Each row is a point on a tangle of strands that fork, close into loops and nearly touch. The rows are in no order.
Two points are linked if the straight distance between their rows is under 47.8. Some points are linked to none.
<278>: [-61  22  64  -2   0  15  41 -11  28]
<633>: [ 19  42   5   9  28  17 -62  21 -20]
<765>: [-55  20  32  18  -6 -25  66  -1  34]
<333>: [ 24 -85 -64   0   9 -23  26 -15  -4]
<847>: [ 66   6 -16 -62 -87 -51  47   2 -48]
<216>: [-25  -9  35  15  19  -3  26 -17  17]
<507>: [-55  57  65 -15  16  60 -24  12  -3]
<85>: [ 47 -58 -37   0   9 -14 -14  -8  -7]
<370>: [ 37  13   0  10   8   0 -35   3   5]
<63>: [ 20  50 -39 -21 -89  -3  -9   8  14]
<186>: [ 14 -80 -57   1  -5 -60  58   6   1]
<144>: [ 39  50  -7  -1  16  11 -74  33 -28]
<301>: [-11 -88 -55  10  38  12  25 -24  -2]
<523>: [-30  60 -29  12 -54  35 -26   1  32]
<863>: [-54  62  26  13 -19  44  -6  -5  28]
<738>: [ -8  45  20  16   3  21 -21  -8  16]
<751>: [-46 -48  42   4  42   3  47 -20   7]
<741>: [-26 -16  41  12  43  18   7 -17   5]
<115>: [-25  56 -20  12 -54   7  -1  -4  36]
<712>: [  1 -65 -36  13   4 -58  65   1  10]
<93>: [ 59 -49 -30 -11  -8 -24  -7  -4  -9]
<118>: [ -5 -64 -13  17  39   2   7 -20   2]
<314>: [-18 -77 -29  12  51  20  11 -21  -6]
<697>: [-14 -11  13  21   7 -31  33 -13  23]
<228>: [  45   33  -29  -50 -100  -37   36   14  -23]
<826>: [  3   6   6  19  -8 -28  19  -6  23]
<54>: [ 69 -12 -17 -52 -73 -56  42   2 -38]
<525>: [ 17 -20   3  17  42   7 -36   2 -11]
<621>: [-31 -66  -8  17  28 -29  59 -16  15]
<592>: [-24  71   3  13 -12  47 -52  11   5]
<541>: [-51   2  82 -16  25  32  20  -6   9]
<188>: [-28  34  39  -5  69  22 -56  36 -56]
<215>: [-24  67 -15  13 -34  41 -40   6  20]
<324>: [ 38  53 -34 -16 -58  18 -51  11   4]
<337>: [-57  24  72 -12  10  32  23  -8  22]
<86>: [ 20  28   8  12  17  12 -45  10  -6]
<491>: [ 55  19 -25 -36 -73 -44  25   9  -3]
<259>: [-61  16  50   8   1 -13  59 -12  32]
<729>: [-21  68  21   7  31  36 -63  25 -24]
<71>: [ 28 -51 -33   9  52  16 -41   0 -27]
<72>: [-20  14  40   3  67  28 -48  22 -40]
<629>: [  0 -37   7  13  67  21 -42   4 -29]
<693>: [ 22 -45 -16  10   2 -39  27  -9  11]
<761>: [-41  46  28  12 -12  16  16 -12  30]
<497>: [ 41 -78 -62  -4  23   5 -17 -12 -20]
<582>: [-39  43  58  -1  25  46 -20   5  -1]
<92>: [ 47   1 -18 -16 -49 -47  22   5   8]
<56>: [-15  50 -34   5 -67 -12  17   5  34]
<645>: [ 43  11 -14  -4 -34 -28  -1   3  15]
<579>: [ 71 -19 -20 -44 -53 -47  22   0 -24]
<310>: [ 37  63 -16   0 -10  18 -72  34 -18]
<510>: [-26  62  28   2  52  25 -65  30 -40]
<522>: [-65  64  39   2  -8  61 -21   6   9]
<173>: [-20   2  44   6  56  27 -36   9 -27]
<266>: [ -2 -50 -14  14  68  27 -34   2 -29]
<350>: [ 67 -34 -23 -23 -34 -36   5  -3 -12]
<430>: [-18 -65 -26  18  15 -53  67  -4  14]
<349>: [ 37 -68 -48 -10 -19 -59  46   1  -5]
<284>: [ 35 -66 -50   3  42  15 -31  -7 -23]
<789>: [  6 -53 -12  16  19 -27  21 -15   7]
<131>: [ 42   4  -8   5 -12 -18 -17  -1  10]
<446>: [-14 -91 -67   6  26   2  43 -20   2]
<666>: [-52 -55  65 -14  42  31  40 -15  -3]
<717>: [-16  43  42  11  20  29 -23  -1   6]
<347>: [ -7  47   4  15 -15  12 -18  -3  25]
<37>: [-27  79  13   9   9  45 -61  24 -15]
<105>: [ 39  64 -33 -12 -43  32 -67  23 -10]
<846>: [ 36 -52 -33  -3 -18 -49  35   1   2]
<398>: [ 31 -40 -13  10  24  -8 -18  -5  -5]
<657>: [-15  -9  38  13  50  17 -16  -6  -9]
<249>: [ 60  27 -13 -66 -99 -41  47   1 -50]
<180>: [-39 -66  16  14  39  -3  45 -24   7]
<626>: [ 17  56 -45 -21 -87  15 -32   7  12]
<725>: [-51 -25  81 -18  31  27  34 -10   6]
<168>: [ -1  28   7  12 -17 -13   5  -6  32]
<239>: [ -2  22 -15  11 -36 -53  48   8  33]
<386>: [-30  24  36  18   6   5  18 -13  27]

A fork is a point with three links, a tip a point with one. Leave the first point through the second and follow the links. Name the first fork or tip that comes.
<592>; <215> | <56>
<310>; <105> | <63>
<284>; <71> | <85>
<717>; <738> | <216>
<666>; <725> | <765>
<349>; <846> | <446>

A tip is a point with one link. Name the tips that can be reached along the links from each point below, in the order of the rows.
<278> | <765>, <446>
<525> | <63>
<216> | <56>

How many points has the smallest loop of links through each point below? Write 0 if it is on no loop.
<347> | 13
<525> | 8
<93> | 0

Name the points in between on the shortest way along the links from the first point to the second, in order.
<370>; <491> | <131>, <645>, <92>
<310>; <370> | <144>, <633>, <86>
<347>; <657> | <168>, <826>, <697>, <216>, <741>
<761>; <173> | <386>, <216>, <741>, <657>
<582>; <386> | <507>, <522>, <863>, <761>
<629>; <93> | <525>, <398>, <85>
